A landscape with many peaks, sampled at points; each row gives a point and its height.
From any point a climber takes the steepest step (rise divided by distance) to one of its 2 nearest points. It stops when none of these is higher. Distance is the straight distance between rows; heights are no part of it.
<524>: 128; 121; 95; 99; 130; 115; 92; 134; 120; 110; 140; 105; 136; 123; 147; 147; 163; 105; 170; 94; 129; 138; 129; 111; 173; 87; 139; 143; 126; 153; 144; 133; 137; 147; 104; 103; 130; 123; 149; 112; 141; 113; 111; 135; 150; 162; 131  height 301
<655>: 117; 116; 143; 131; 132; 118; 179; 141; 145; 131; 118; 117; 132; 142; 152; 128; 137; 141; 118; 162; 85; 142; 151; 139; 124; 148; 134; 113; 147; 145; 114; 121; 132; 137; 158; 117; 106; 103; 119; 103; 115; 112; 127; 148; 131; 112; 108  height 111
<678>: 111; 150; 133; 140; 117; 115; 130; 108; 146; 104; 95; 137; 135; 164; 113; 149; 111; 132; 146; 127; 139; 153; 128; 122; 131; 113; 119; 126; 124; 108; 135; 122; 132; 126; 118; 143; 142; 149; 143; 96; 128; 136; 120; 111; 135; 182; 125  height 780
<599>: 143; 141; 156; 133; 126; 130; 122; 124; 125; 128; 152; 131; 148; 123; 112; 130; 119; 128; 136; 137; 116; 150; 127; 129; 114; 134; 128; 127; 128; 104; 140; 129; 116; 136; 142; 101; 145; 136; 102; 135; 150; 131; 116; 142; 112; 119; 104  height 179
<883>: 132; 133; 141; 124; 147; 149; 126; 144; 137; 128; 94; 148; 135; 150; 126; 142; 121; 128; 152; 124; 128; 162; 134; 115; 108; 132; 140; 142; 121; 94; 117; 110; 131; 119; 104; 116; 166; 129; 150; 134; 145; 142; 109; 113; 123; 133; 151  height 334
<202>: 116; 141; 117; 97; 122; 96; 104; 126; 150; 138; 138; 97; 124; 118; 137; 135; 151; 128; 129; 86; 135; 119; 84; 134; 125; 102; 118; 147; 137; 140; 109; 151; 124; 158; 102; 151; 115; 107; 106; 101; 105; 137; 125; 105; 109; 147; 146  height 387
<494>: 127; 102; 115; 147; 137; 135; 150; 139; 116; 119; 102; 152; 130; 129; 133; 125; 126; 140; 118; 149; 142; 99; 137; 135; 119; 135; 142; 112; 128; 150; 119; 107; 136; 101; 137; 140; 123; 135; 158; 147; 133; 134; 134; 126; 135; 113; 146  height 628
<853>: 121; 124; 135; 136; 147; 134; 119; 138; 106; 129; 111; 141; 105; 129; 102; 110; 133; 129; 96; 114; 163; 123; 102; 109; 111; 115; 131; 148; 112; 151; 127; 123; 136; 124; 114; 152; 121; 131; 166; 147; 131; 138; 144; 108; 139; 133; 178  height 548
<60>: 151; 165; 133; 135; 74; 127; 128; 91; 153; 127; 147; 99; 143; 123; 142; 130; 96; 125; 130; 138; 101; 115; 149; 143; 184; 130; 114; 139; 148; 117; 118; 133; 130; 156; 142; 117; 123; 151; 109; 87; 104; 113; 102; 143; 118; 128; 91  height 411
<749>: 152; 137; 117; 146; 156; 148; 116; 130; 150; 125; 143; 147; 127; 111; 122; 131; 111; 127; 137; 126; 145; 112; 115; 142; 100; 153; 118; 141; 117; 105; 119; 120; 121; 107; 113; 128; 134; 150; 122; 149; 139; 148; 129; 116; 131; 113; 145  height 455
<713>: 124; 115; 116; 106; 114; 104; 143; 136; 113; 135; 132; 116; 145; 122; 142; 108; 142; 138; 149; 145; 91; 126; 176; 138; 160; 138; 120; 102; 142; 143; 134; 120; 144; 134; 161; 99; 121; 115; 123; 104; 115; 108; 134; 157; 120; 113; 103  height 130
<358>: 155; 132; 82; 137; 154; 139; 98; 146; 103; 122; 157; 149; 121; 104; 136; 114; 143; 113; 149; 131; 158; 147; 89; 137; 132; 122; 122; 138; 98; 131; 138; 124; 132; 108; 131; 117; 124; 143; 129; 159; 141; 138; 133; 126; 120; 90; 166  height 196
<450>: 137; 134; 156; 143; 122; 174; 140; 157; 132; 144; 159; 129; 114; 123; 120; 125; 113; 117; 87; 156; 85; 121; 104; 121; 111; 156; 141; 144; 144; 120; 132; 138; 102; 139; 155; 139; 113; 110; 103; 122; 124; 113; 127; 148; 143; 97; 130  height 282
<865>: 105; 121; 142; 137; 154; 114; 173; 133; 142; 118; 117; 119; 123; 124; 127; 115; 139; 139; 85; 144; 134; 124; 104; 127; 92; 138; 115; 109; 129; 180; 142; 147; 129; 119; 147; 143; 98; 129; 115; 137; 124; 131; 170; 115; 128; 143; 126  height 442
<347>: 114; 96; 99; 94; 126; 118; 111; 124; 125; 161; 107; 127; 134; 111; 171; 117; 153; 131; 124; 97; 122; 82; 106; 150; 113; 140; 139; 122; 134; 120; 87; 133; 131; 157; 122; 158; 140; 99; 121; 128; 101; 140; 122; 100; 101; 126; 160  height 435
<844>: 126; 139; 194; 129; 91; 126; 122; 107; 112; 115; 107; 99; 143; 149; 94; 154; 133; 152; 130; 122; 125; 165; 133; 117; 106; 110; 138; 128; 136; 119; 127; 115; 123; 150; 156; 111; 176; 127; 115; 108; 167; 142; 97; 132; 106; 135; 98  height 272
<525>: 93; 116; 117; 116; 113; 118; 130; 145; 125; 106; 102; 116; 125; 164; 153; 121; 148; 121; 130; 104; 120; 139; 99; 116; 150; 95; 142; 128; 142; 162; 142; 130; 149; 143; 127; 146; 104; 108; 165; 94; 100; 121; 121; 120; 147; 142; 148  height 579
<994>: 136; 98; 119; 129; 105; 144; 135; 112; 143; 126; 135; 136; 149; 112; 149; 145; 117; 124; 132; 132; 91; 108; 143; 160; 119; 156; 162; 105; 147; 91; 103; 112; 133; 135; 151; 118; 149; 115; 111; 123; 129; 135; 89; 130; 105; 108; 97  height 315
<872>: 128; 108; 118; 104; 141; 145; 135; 147; 150; 130; 111; 119; 125; 143; 161; 150; 119; 114; 165; 102; 106; 128; 150; 120; 134; 138; 154; 147; 144; 121; 116; 118; 134; 131; 106; 124; 140; 104; 146; 108; 125; 120; 112; 120; 159; 145; 138  height 433
<30>: 158; 164; 154; 145; 123; 140; 112; 130; 109; 147; 147; 133; 91; 135; 82; 124; 118; 137; 125; 138; 153; 163; 152; 98; 159; 110; 104; 147; 106; 97; 159; 116; 113; 112; 109; 88; 128; 177; 141; 143; 149; 110; 148; 158; 134; 130; 120  height 150
<635>: 149; 151; 162; 125; 126; 146; 91; 147; 108; 138; 140; 108; 103; 124; 97; 139; 139; 129; 103; 116; 140; 156; 102; 112; 129; 96; 105; 172; 109; 132; 126; 106; 121; 140; 120; 103; 141; 143; 127; 148; 159; 128; 110; 129; 125; 97; 148  height 207
<990>: 115; 136; 144; 117; 170; 100; 154; 140; 127; 157; 118; 144; 131; 119; 131; 115; 139; 144; 134; 151; 120; 147; 134; 119; 97; 144; 94; 113; 114; 123; 106; 154; 129; 112; 114; 132; 127; 119; 109; 128; 121; 141; 178; 125; 113; 124; 153  height 522
<751>: 130; 162; 157; 122; 161; 118; 118; 119; 131; 156; 153; 108; 81; 99; 101; 124; 134; 138; 71; 119; 157; 119; 113; 108; 120; 126; 91; 159; 108; 154; 122; 154; 113; 123; 86; 139; 100; 131; 114; 153; 136; 134; 164; 118; 124; 155; 127  height 470
<574>: 110; 140; 125; 145; 132; 138; 144; 108; 183; 97; 128; 135; 153; 150; 132; 139; 95; 100; 133; 121; 126; 133; 90; 148; 94; 136; 132; 116; 143; 95; 134; 121; 122; 122; 114; 162; 133; 134; 114; 110; 111; 154; 117; 98; 129; 155; 128  height 175
<677>: 132; 138; 115; 142; 146; 105; 134; 100; 157; 101; 123; 115; 136; 118; 108; 139; 138; 121; 106; 110; 171; 126; 104; 140; 99; 104; 122; 124; 119; 175; 149; 121; 114; 110; 118; 156; 113; 151; 133; 135; 146; 144; 123; 90; 129; 167; 104  height 662
<277>: 140; 144; 116; 144; 81; 139; 123; 120; 115; 103; 164; 125; 129; 120; 120; 111; 123; 135; 98; 150; 127; 117; 115; 147; 148; 112; 126; 105; 119; 140; 157; 135; 127; 153; 181; 128; 110; 147; 121; 140; 97; 115; 139; 149; 120; 85; 114  height 167
<127>: 98; 112; 136; 113; 136; 89; 158; 122; 123; 126; 99; 131; 159; 138; 124; 135; 150; 156; 129; 138; 132; 133; 161; 132; 107; 118; 128; 91; 137; 152; 137; 117; 141; 120; 143; 128; 124; 113; 139; 120; 138; 133; 163; 125; 128; 153; 101  height 632
<355>: 143; 130; 135; 106; 124; 142; 86; 159; 102; 139; 131; 125; 114; 133; 120; 125; 147; 123; 141; 114; 123; 158; 93; 109; 139; 107; 115; 161; 115; 96; 103; 119; 132; 147; 108; 114; 153; 139; 137; 140; 140; 133; 106; 130; 114; 95; 184  height 248
<437>: 126; 121; 149; 133; 155; 162; 126; 161; 110; 136; 150; 150; 110; 120; 116; 118; 130; 126; 99; 150; 110; 135; 88; 115; 80; 148; 132; 145; 119; 130; 131; 148; 127; 131; 131; 136; 128; 95; 104; 137; 143; 121; 146; 133; 130; 102; 153  height 250
<681>: 115; 117; 141; 121; 142; 126; 177; 146; 135; 129; 122; 118; 100; 127; 149; 128; 130; 127; 85; 143; 115; 112; 146; 120; 126; 143; 138; 107; 129; 191; 135; 136; 137; 112; 134; 148; 65; 109; 137; 140; 121; 105; 170; 144; 154; 147; 124  height 479
<505>: 150; 132; 109; 124; 124; 153; 106; 132; 120; 126; 165; 108; 119; 120; 117; 150; 130; 113; 127; 120; 103; 113; 142; 120; 163; 121; 145; 140; 136; 130; 142; 118; 114; 147; 127; 102; 131; 121; 116; 135; 140; 109; 97; 142; 155; 138; 110  height 318
<730>: 132; 138; 115; 136; 117; 98; 97; 86; 125; 129; 100; 137; 137; 112; 109; 127; 140; 147; 141; 132; 186; 116; 153; 138; 157; 114; 90; 121; 110; 103; 118; 122; 127; 101; 96; 127; 140; 168; 140; 141; 117; 140; 139; 118; 120; 133; 137  height 607
<446>: 100; 75; 96; 115; 158; 125; 157; 157; 109; 133; 104; 160; 116; 113; 159; 110; 153; 140; 131; 132; 136; 101; 137; 125; 108; 139; 146; 105; 133; 164; 127; 137; 152; 93; 127; 131; 121; 102; 159; 155; 132; 115; 153; 126; 124; 108; 159  height 751
<839>: 146; 135; 102; 116; 97; 127; 83; 121; 97; 124; 136; 101; 118; 128; 112; 138; 137; 120; 165; 118; 133; 123; 165; 112; 207; 85; 127; 150; 115; 125; 145; 116; 129; 128; 118; 91; 148; 166; 158; 145; 133; 120; 95; 152; 156; 142; 120  height 221
<438>: 146; 124; 125; 106; 140; 105; 94; 112; 108; 157; 102; 128; 133; 100; 115; 134; 162; 160; 155; 112; 180; 117; 169; 131; 147; 122; 109; 121; 106; 116; 91; 119; 136; 109; 109; 107; 156; 130; 137; 166; 146; 137; 143; 131; 113; 116; 142  height 715
<961>: 159; 125; 96; 134; 134; 144; 146; 144; 146; 133; 177; 132; 105; 105; 159; 115; 115; 113; 125; 130; 107; 101; 161; 120; 154; 158; 127; 127; 131; 140; 124; 137; 133; 122; 122; 124; 89; 119; 129; 135; 110; 109; 125; 148; 166; 122; 118  height 397
<232>: 142; 135; 156; 101; 147; 158; 118; 179; 133; 149; 138; 117; 120; 144; 148; 136; 131; 112; 144; 130; 94; 168; 99; 111; 123; 122; 124; 169; 117; 108; 90; 137; 145; 148; 98; 109; 142; 116; 132; 113; 143; 139; 114; 134; 132; 123; 179  height 298
<491>: 118; 112; 157; 159; 130; 159; 169; 163; 149; 104; 96; 133; 121; 165; 126; 147; 114; 124; 115; 134; 102; 147; 132; 116; 109; 132; 163; 134; 149; 133; 128; 95; 140; 128; 149; 154; 131; 111; 150; 104; 145; 136; 95; 117; 166; 125; 139  height 44
<656>: 117; 126; 107; 119; 126; 127; 105; 119; 138; 132; 119; 129; 120; 120; 144; 126; 122; 121; 128; 94; 147; 90; 92; 138; 116; 136; 132; 130; 136; 114; 105; 137; 129; 140; 105; 170; 125; 115; 111; 114; 101; 144; 125; 107; 121; 149; 154  height 388
<559>: 152; 122; 102; 129; 109; 147; 125; 145; 122; 119; 169; 140; 145; 124; 151; 133; 119; 99; 156; 141; 98; 137; 118; 142; 139; 129; 155; 126; 124; 114; 132; 125; 133; 138; 158; 97; 130; 132; 114; 130; 109; 130; 98; 124; 141; 82; 123  height 216
<177>: 122; 148; 122; 122; 159; 122; 147; 141; 148; 137; 164; 143; 132; 123; 134; 108; 126; 116; 145; 147; 98; 146; 123; 134; 94; 151; 111; 120; 131; 122; 143; 160; 114; 118; 127; 117; 111; 126; 90; 114; 127; 127; 153; 131; 128; 122; 128  height 475
<520>: 146; 136; 98; 134; 135; 133; 86; 140; 89; 132; 145; 165; 123; 117; 116; 97; 126; 126; 152; 143; 147; 133; 124; 130; 159; 118; 107; 125; 90; 92; 142; 135; 122; 114; 120; 111; 124; 163; 148; 167; 123; 115; 137; 146; 117; 89; 172  height 176
<588>: 137; 116; 127; 137; 109; 133; 145; 134; 113; 111; 136; 122; 136; 131; 127; 114; 131; 138; 117; 152; 112; 104; 158; 144; 165; 125; 144; 93; 130; 149; 143; 116; 134; 136; 165; 122; 109; 133; 145; 138; 120; 112; 124; 151; 128; 100; 99  height 148
<49>: 107; 98; 110; 128; 151; 128; 152; 130; 106; 129; 116; 152; 164; 141; 142; 115; 118; 124; 159; 139; 108; 120; 179; 135; 133; 153; 142; 81; 137; 118; 144; 136; 133; 106; 140; 117; 140; 111; 139; 120; 108; 107; 131; 147; 124; 153; 110  height 444
<647>: 106; 97; 106; 123; 124; 148; 145; 144; 161; 116; 117; 118; 143; 146; 167; 146; 129; 112; 135; 100; 99; 125; 116; 133; 107; 134; 174; 128; 167; 137; 126; 113; 137; 147; 130; 149; 121; 90; 130; 95; 129; 124; 89; 118; 150; 148; 110  height 555
<404>: 122; 102; 111; 120; 115; 129; 144; 97; 127; 134; 110; 143; 156; 131; 128; 124; 107; 125; 124; 126; 113; 92; 163; 147; 129; 168; 149; 92; 156; 110; 121; 125; 132; 139; 129; 140; 137; 115; 117; 124; 116; 116; 124; 120; 119; 156; 90  height 377
<619>: 106; 133; 126; 121; 128; 100; 121; 99; 132; 130; 139; 111; 130; 118; 105; 135; 135; 129; 103; 108; 160; 110; 111; 123; 109; 112; 110; 133; 136; 134; 133; 144; 115; 122; 108; 155; 117; 119; 106; 135; 119; 137; 155; 104; 133; 177; 102  height 771
<593>: 144; 162; 127; 156; 148; 117; 114; 110; 133; 128; 133; 136; 117; 125; 100; 119; 121; 123; 127; 119; 170; 131; 113; 132; 116; 123; 100; 138; 104; 128; 141; 136; 115; 102; 102; 147; 110; 167; 125; 136; 123; 144; 134; 124; 127; 133; 142  height 408
<667>: 138; 146; 161; 136; 156; 130; 120; 102; 127; 162; 134; 120; 99; 103; 66; 140; 117; 138; 103; 108; 162; 114; 123; 124; 92; 146; 113; 142; 115; 133; 121; 140; 107; 111; 101; 138; 137; 133; 110; 175; 142; 124; 157; 121; 117; 140; 106  height 515
<857>: 133; 135; 152; 114; 140; 133; 105; 98; 118; 175; 127; 130; 129; 106; 84; 136; 134; 148; 124; 97; 156; 108; 134; 126; 96; 153; 115; 141; 132; 88; 92; 134; 112; 120; 92; 136; 162; 110; 99; 148; 141; 134; 142; 126; 104; 148; 111  height 583
<845>: 86; 92; 98; 113; 138; 125; 141; 141; 123; 128; 116; 124; 132; 146; 163; 108; 146; 107; 129; 94; 106; 115; 107; 126; 125; 129; 162; 114; 152; 159; 140; 148; 128; 138; 131; 159; 114; 87; 139; 105; 115; 114; 120; 125; 139; 145; 143  height 719
<689>: 130; 152; 126; 126; 118; 141; 113; 140; 133; 116; 129; 122; 135; 156; 135; 139; 113; 112; 169; 134; 129; 171; 128; 108; 142; 121; 132; 149; 121; 76; 137; 132; 122; 123; 119; 104; 163; 152; 140; 115; 135; 135; 101; 130; 136; 128; 143  height 419
<1066>: 150; 131; 118; 131; 101; 161; 104; 114; 141; 121; 158; 123; 152; 124; 145; 139; 90; 104; 143; 139; 97; 118; 146; 145; 141; 146; 149; 134; 135; 84; 127; 111; 131; 142; 145; 106; 150; 140; 104; 120; 114; 142; 78; 126; 127; 100; 96  height 261
<804>: 145; 139; 124; 133; 149; 138; 126; 145; 129; 138; 158; 121; 107; 108; 127; 130; 127; 126; 118; 131; 125; 112; 140; 111; 146; 113; 121; 144; 124; 145; 131; 132; 125; 127; 118; 121; 108; 119; 120; 139; 138; 122; 143; 144; 143; 127; 127  height 360
<821>: 116; 113; 155; 139; 108; 159; 134; 116; 107; 125; 97; 134; 113; 128; 100; 116; 112; 139; 71; 137; 130; 102; 100; 131; 101; 137; 145; 113; 134; 131; 127; 130; 121; 139; 155; 167; 134; 123; 124; 148; 122; 129; 134; 123; 114; 119; 124  height 367
<194>: 133; 139; 142; 110; 137; 121; 109; 141; 131; 166; 134; 92; 83; 111; 130; 130; 144; 136; 96; 101; 151; 107; 95; 112; 142; 103; 101; 163; 121; 150; 103; 162; 124; 148; 97; 140; 104; 105; 124; 121; 133; 134; 146; 116; 122; 137; 160  height 430
<370>: 124; 132; 142; 144; 108; 107; 142; 108; 162; 122; 91; 122; 142; 136; 146; 145; 111; 136; 123; 133; 132; 120; 130; 140; 114; 139; 114; 119; 145; 118; 94; 117; 137; 128; 127; 143; 134; 125; 117; 92; 117; 144; 125; 114; 103; 132; 111  height 229
<163>: 100; 113; 146; 124; 117; 104; 147; 146; 143; 115; 82; 119; 129; 161; 166; 139; 146; 131; 137; 113; 107; 166; 123; 130; 125; 108; 138; 125; 151; 152; 115; 106; 145; 151; 125; 136; 129; 103; 143; 86; 125; 147; 116; 116; 142; 136; 144  height 469
<61>: 129; 132; 144; 117; 101; 113; 135; 102; 147; 129; 95; 123; 159; 144; 139; 151; 100; 143; 156; 134; 132; 125; 180; 139; 138; 137; 122; 128; 129; 96; 86; 107; 138; 135; 119; 121; 159; 134; 132; 103; 125; 132; 103; 128; 113; 147; 101  height 273
<1016>: 142; 153; 128; 135; 115; 99; 102; 82; 119; 135; 133; 113; 136; 120; 97; 126; 127; 144; 133; 112; 161; 107; 173; 127; 163; 122; 101; 116; 118; 117; 129; 130; 109; 122; 119; 112; 135; 156; 120; 137; 133; 122; 144; 144; 117; 153; 82  height 523
<717>: 123; 149; 126; 150; 118; 110; 159; 107; 183; 94; 119; 125; 139; 142; 135; 131; 111; 125; 114; 146; 130; 126; 112; 149; 121; 129; 110; 122; 135; 132; 140; 127; 123; 116; 131; 154; 104; 155; 116; 113; 113; 156; 121; 102; 133; 146; 125  height 201
<552>: 127; 132; 145; 151; 114; 162; 113; 117; 119; 115; 129; 150; 131; 140; 102; 117; 111; 128; 113; 138; 148; 124; 84; 131; 98; 133; 146; 123; 120; 99; 133; 123; 109; 130; 153; 143; 159; 151; 119; 156; 131; 141; 110; 118; 103; 99; 138  height 312
<951>: 139; 133; 111; 105; 116; 123; 78; 129; 85; 139; 139; 132; 124; 126; 100; 122; 149; 108; 160; 103; 141; 124; 113; 115; 178; 86; 137; 140; 130; 124; 143; 132; 123; 144; 113; 115; 150; 135; 150; 139; 131; 111; 125; 142; 137; 137; 132  height 260
<515>: 124; 124; 137; 150; 108; 132; 149; 135; 153; 95; 117; 111; 125; 155; 138; 142; 126; 117; 99; 147; 108; 130; 106; 131; 116; 123; 149; 128; 142; 155; 150; 107; 124; 139; 165; 150; 113; 124; 125; 99; 130; 133; 106; 129; 144; 114; 117  height 71
<530>: 115; 121; 98; 91; 135; 120; 114; 159; 144; 123; 128; 102; 132; 145; 166; 147; 147; 102; 185; 94; 96; 161; 127; 120; 147; 104; 144; 152; 129; 129; 124; 114; 145; 140; 108; 109; 140; 113; 133; 94; 126; 132; 96; 120; 148; 142; 140  height 355
<157>: 118; 113; 118; 111; 143; 107; 129; 123; 131; 155; 115; 143; 136; 114; 171; 116; 142; 147; 143; 128; 123; 117; 133; 137; 115; 154; 112; 114; 141; 119; 89; 142; 131; 131; 120; 135; 141; 110; 113; 130; 119; 137; 151; 126; 97; 121; 139  height 481
<796>: 130; 127; 92; 137; 162; 132; 167; 148; 150; 133; 173; 141; 122; 120; 156; 107; 117; 104; 133; 157; 96; 117; 140; 132; 132; 149; 121; 118; 113; 145; 145; 160; 115; 112; 127; 124; 69; 128; 113; 125; 104; 107; 155; 141; 148; 120; 128  height 434
<402>: 122; 165; 112; 143; 104; 120; 122; 101; 157; 97; 134; 132; 153; 143; 130; 140; 101; 109; 172; 126; 134; 162; 134; 128; 132; 125; 122; 138; 121; 87; 151; 134; 128; 123; 120; 111; 134; 163; 121; 89; 135; 142; 91; 114; 134; 151; 118  height 549
<595>: 92; 122; 149; 120; 116; 125; 146; 108; 123; 142; 113; 134; 114; 118; 122; 123; 132; 139; 69; 135; 133; 97; 104; 124; 106; 136; 123; 117; 136; 158; 130; 142; 133; 146; 145; 171; 105; 100; 117; 138; 100; 133; 172; 113; 120; 138; 139  height 410
<129>: 143; 112; 112; 126; 150; 122; 137; 132; 162; 107; 129; 132; 129; 111; 160; 144; 134; 134; 147; 134; 141; 133; 119; 148; 89; 137; 127; 114; 124; 125; 109; 103; 133; 103; 138; 119; 135; 129; 111; 136; 144; 158; 114; 117; 112; 99; 125  height 517
<1055>: 124; 95; 88; 119; 131; 125; 156; 133; 117; 126; 120; 142; 138; 124; 162; 98; 119; 114; 141; 133; 117; 91; 183; 136; 156; 148; 137; 86; 130; 158; 146; 136; 140; 106; 128; 130; 100; 117; 156; 144; 109; 106; 144; 141; 150; 143; 124  height 512
<122>: 124; 139; 141; 147; 114; 161; 112; 140; 127; 107; 138; 136; 121; 149; 106; 123; 102; 99; 113; 116; 127; 154; 70; 116; 111; 111; 147; 155; 128; 111; 148; 121; 119; 139; 130; 150; 138; 139; 139; 126; 141; 141; 92; 109; 137; 109; 150  height 252
<817>: 130; 131; 118; 161; 145; 129; 117; 142; 142; 104; 103; 152; 108; 133; 122; 127; 119; 126; 139; 122; 160; 139; 121; 124; 137; 110; 115; 151; 102; 114; 133; 115; 131; 109; 100; 154; 128; 160; 168; 134; 120; 142; 132; 109; 147; 148; 164  height 456
<640>: 154; 146; 166; 120; 111; 155; 129; 155; 135; 148; 164; 111; 116; 124; 135; 135; 123; 143; 110; 161; 80; 150; 122; 120; 139; 134; 112; 154; 137; 121; 118; 125; 126; 155; 153; 103; 120; 108; 101; 120; 128; 111; 125; 149; 125; 87; 129  height 317
<236>: 145; 154; 144; 134; 107; 101; 133; 82; 135; 135; 140; 108; 144; 122; 122; 135; 110; 150; 128; 132; 130; 112; 172; 148; 157; 127; 106; 106; 144; 129; 138; 132; 126; 133; 143; 119; 120; 146; 98; 112; 109; 124; 138; 144; 120; 144; 66  height 472
<651>: 87; 119; 120; 109; 116; 66; 153; 96; 121; 122; 125; 119; 168; 147; 135; 131; 148; 136; 131; 127; 96; 141; 148; 139; 131; 120; 123; 79; 153; 147; 157; 135; 134; 149; 154; 127; 132; 113; 109; 99; 119; 127; 143; 129; 105; 142; 84  height 741
<882>: 115; 97; 91; 120; 138; 108; 116; 134; 78; 123; 110; 146; 137; 113; 119; 105; 170; 142; 137; 125; 166; 125; 141; 120; 142; 122; 132; 103; 112; 166; 147; 137; 132; 105; 136; 133; 132; 131; 173; 154; 131; 120; 159; 135; 119; 129; 141  height 735
<881>: 118; 109; 139; 132; 102; 143; 159; 136; 145; 126; 124; 106; 128; 140; 162; 127; 125; 127; 96; 135; 81; 111; 114; 150; 124; 141; 141; 118; 163; 140; 115; 117; 133; 156; 167; 142; 107; 99; 101; 95; 106; 117; 100; 138; 131; 109; 106  height 92
<480>: 108; 131; 161; 153; 112; 130; 143; 122; 116; 85; 93; 144; 149; 182; 96; 138; 99; 107; 141; 133; 126; 170; 142; 109; 114; 129; 160; 132; 138; 99; 158; 122; 123; 116; 138; 125; 164; 147; 153; 106; 140; 135; 105; 122; 135; 174; 110  height 494
<888>: 113; 97; 108; 128; 136; 154; 149; 139; 92; 144; 127; 160; 117; 113; 133; 92; 121; 128; 115; 141; 129; 88; 140; 116; 127; 165; 148; 117; 118; 151; 139; 155; 147; 112; 147; 142; 101; 103; 149; 173; 114; 105; 168; 132; 128; 114; 161  height 641
<291>: 115; 136; 146; 121; 143; 93; 139; 127; 109; 151; 128; 128; 135; 112; 110; 122; 149; 155; 122; 142; 137; 138; 141; 128; 112; 121; 97; 109; 136; 144; 124; 141; 122; 132; 131; 116; 134; 111; 123; 128; 148; 125; 171; 143; 111; 138; 118  height 568
<21>: 116; 124; 112; 120; 152; 110; 120; 85; 136; 152; 112; 140; 133; 100; 110; 138; 133; 146; 118; 100; 163; 94; 130; 145; 104; 154; 112; 125; 131; 127; 100; 141; 107; 113; 89; 156; 140; 116; 115; 149; 131; 134; 150; 96; 110; 173; 108  height 670
<423>: 114; 134; 152; 132; 102; 125; 128; 108; 127; 114; 96; 122; 158; 151; 120; 156; 119; 133; 168; 133; 123; 162; 163; 127; 132; 133; 148; 126; 137; 119; 141; 113; 126; 132; 140; 104; 174; 135; 133; 102; 152; 124; 103; 149; 127; 158; 92  height 347
<929>: 135; 139; 168; 129; 119; 125; 128; 119; 146; 134; 118; 108; 116; 122; 126; 143; 122; 145; 111; 136; 132; 129; 128; 134; 109; 133; 113; 147; 136; 114; 111; 119; 122; 133; 129; 128; 125; 131; 98; 128; 141; 137; 126; 134; 112; 119; 125  height 202
<146>: 127; 123; 111; 120; 117; 131; 131; 137; 118; 118; 158; 142; 134; 123; 142; 115; 138; 127; 132; 140; 103; 130; 96; 138; 130; 124; 139; 115; 134; 125; 147; 137; 130; 131; 173; 122; 114; 109; 111; 116; 106; 122; 134; 131; 121; 80; 138  height 188
<887>: 158; 171; 152; 133; 96; 135; 130; 125; 145; 132; 177; 100; 121; 123; 122; 134; 102; 123; 115; 158; 94; 148; 138; 129; 163; 114; 99; 145; 129; 114; 130; 138; 126; 150; 148; 106; 104; 136; 101; 108; 112; 110; 120; 154; 123; 91; 93  height 354
<728>: 147; 160; 145; 133; 90; 117; 96; 124; 117; 126; 124; 112; 116; 143; 95; 131; 118; 129; 139; 136; 142; 155; 159; 107; 195; 85; 111; 154; 107; 98; 135; 116; 135; 125; 114; 92; 143; 170; 147; 117; 131; 127; 121; 145; 141; 138; 125  height 182
<257>: 163; 156; 129; 146; 132; 157; 91; 133; 114; 142; 159; 158; 111; 126; 89; 110; 100; 124; 152; 142; 141; 145; 135; 113; 155; 128; 122; 139; 93; 70; 155; 119; 121; 100; 102; 91; 144; 177; 141; 165; 133; 116; 124; 152; 130; 101; 140  height 153
<1007>: 144; 125; 131; 119; 169; 130; 135; 176; 151; 134; 128; 117; 100; 142; 162; 148; 139; 116; 161; 120; 96; 171; 121; 114; 99; 127; 132; 153; 123; 140; 102; 118; 138; 129; 104; 98; 139; 111; 125; 113; 153; 134; 115; 119; 154; 104; 142  height 349
<856>: 141; 143; 126; 150; 112; 160; 119; 110; 172; 99; 128; 129; 131; 148; 126; 145; 89; 105; 116; 113; 143; 121; 89; 136; 113; 122; 147; 152; 143; 97; 128; 126; 117; 136; 127; 151; 138; 142; 127; 113; 129; 158; 78; 105; 131; 137; 133  height 198
<97>: 148; 150; 170; 136; 104; 126; 94; 115; 108; 110; 143; 103; 132; 127; 98; 146; 149; 139; 127; 113; 142; 177; 101; 126; 109; 103; 125; 157; 119; 123; 126; 105; 119; 153; 137; 111; 174; 134; 110; 141; 169; 134; 90; 114; 106; 113; 119  height 222
<970>: 103; 120; 129; 133; 151; 114; 122; 128; 86; 131; 122; 150; 118; 108; 93; 93; 153; 129; 101; 119; 174; 128; 109; 123; 111; 111; 117; 127; 96; 161; 159; 149; 129; 119; 124; 150; 117; 137; 153; 158; 137; 125; 178; 123; 118; 120; 156  height 631
<229>: 119; 104; 113; 126; 145; 157; 115; 166; 79; 130; 154; 161; 118; 111; 127; 99; 142; 117; 128; 145; 128; 128; 85; 118; 116; 138; 142; 143; 102; 128; 130; 137; 138; 123; 144; 122; 133; 118; 147; 161; 143; 115; 151; 144; 114; 89; 163  height 220
<227>: 120; 111; 138; 156; 136; 126; 190; 144; 120; 107; 95; 148; 125; 140; 135; 113; 123; 137; 99; 160; 119; 128; 157; 130; 127; 139; 143; 99; 125; 164; 150; 122; 132; 101; 146; 141; 94; 133; 159; 132; 128; 109; 146; 141; 149; 130; 125  height 538
<338>: 141; 107; 107; 114; 138; 114; 97; 120; 76; 153; 126; 127; 131; 106; 100; 131; 160; 146; 138; 123; 164; 117; 146; 122; 161; 126; 129; 116; 118; 138; 129; 130; 125; 108; 112; 100; 142; 127; 152; 175; 145; 113; 148; 151; 126; 126; 123  height 630
<343>: 133; 116; 120; 136; 146; 110; 150; 106; 171; 117; 110; 115; 125; 116; 150; 141; 129; 146; 118; 118; 155; 106; 137; 143; 91; 137; 124; 119; 135; 169; 111; 106; 127; 102; 115; 139; 107; 138; 119; 142; 143; 146; 126; 104; 135; 140; 110  height 586
<645>: 131; 85; 95; 106; 135; 126; 141; 133; 96; 165; 134; 136; 128; 102; 165; 99; 142; 140; 128; 139; 129; 77; 166; 135; 150; 159; 136; 95; 128; 158; 108; 147; 139; 133; 140; 124; 99; 105; 140; 147; 103; 101; 167; 135; 125; 117; 143  height 572

For each start below, name the point where the climber stops.
<257> | <438>
<728> | <845>
<713> | <446>
<505> | <651>
<856> | <446>
<202> | <619>

Call two points neighbours if one is among the 2 nearest of the other. Go from one point of each pair to the other, from neighbour to neighbour, staying as high as possible. Name the lowest point that can't be avoided.
<882> / <619> | <593>
<882> / <438> | <338>
<438> / <651> | <202>
<845> / <678> | <883>
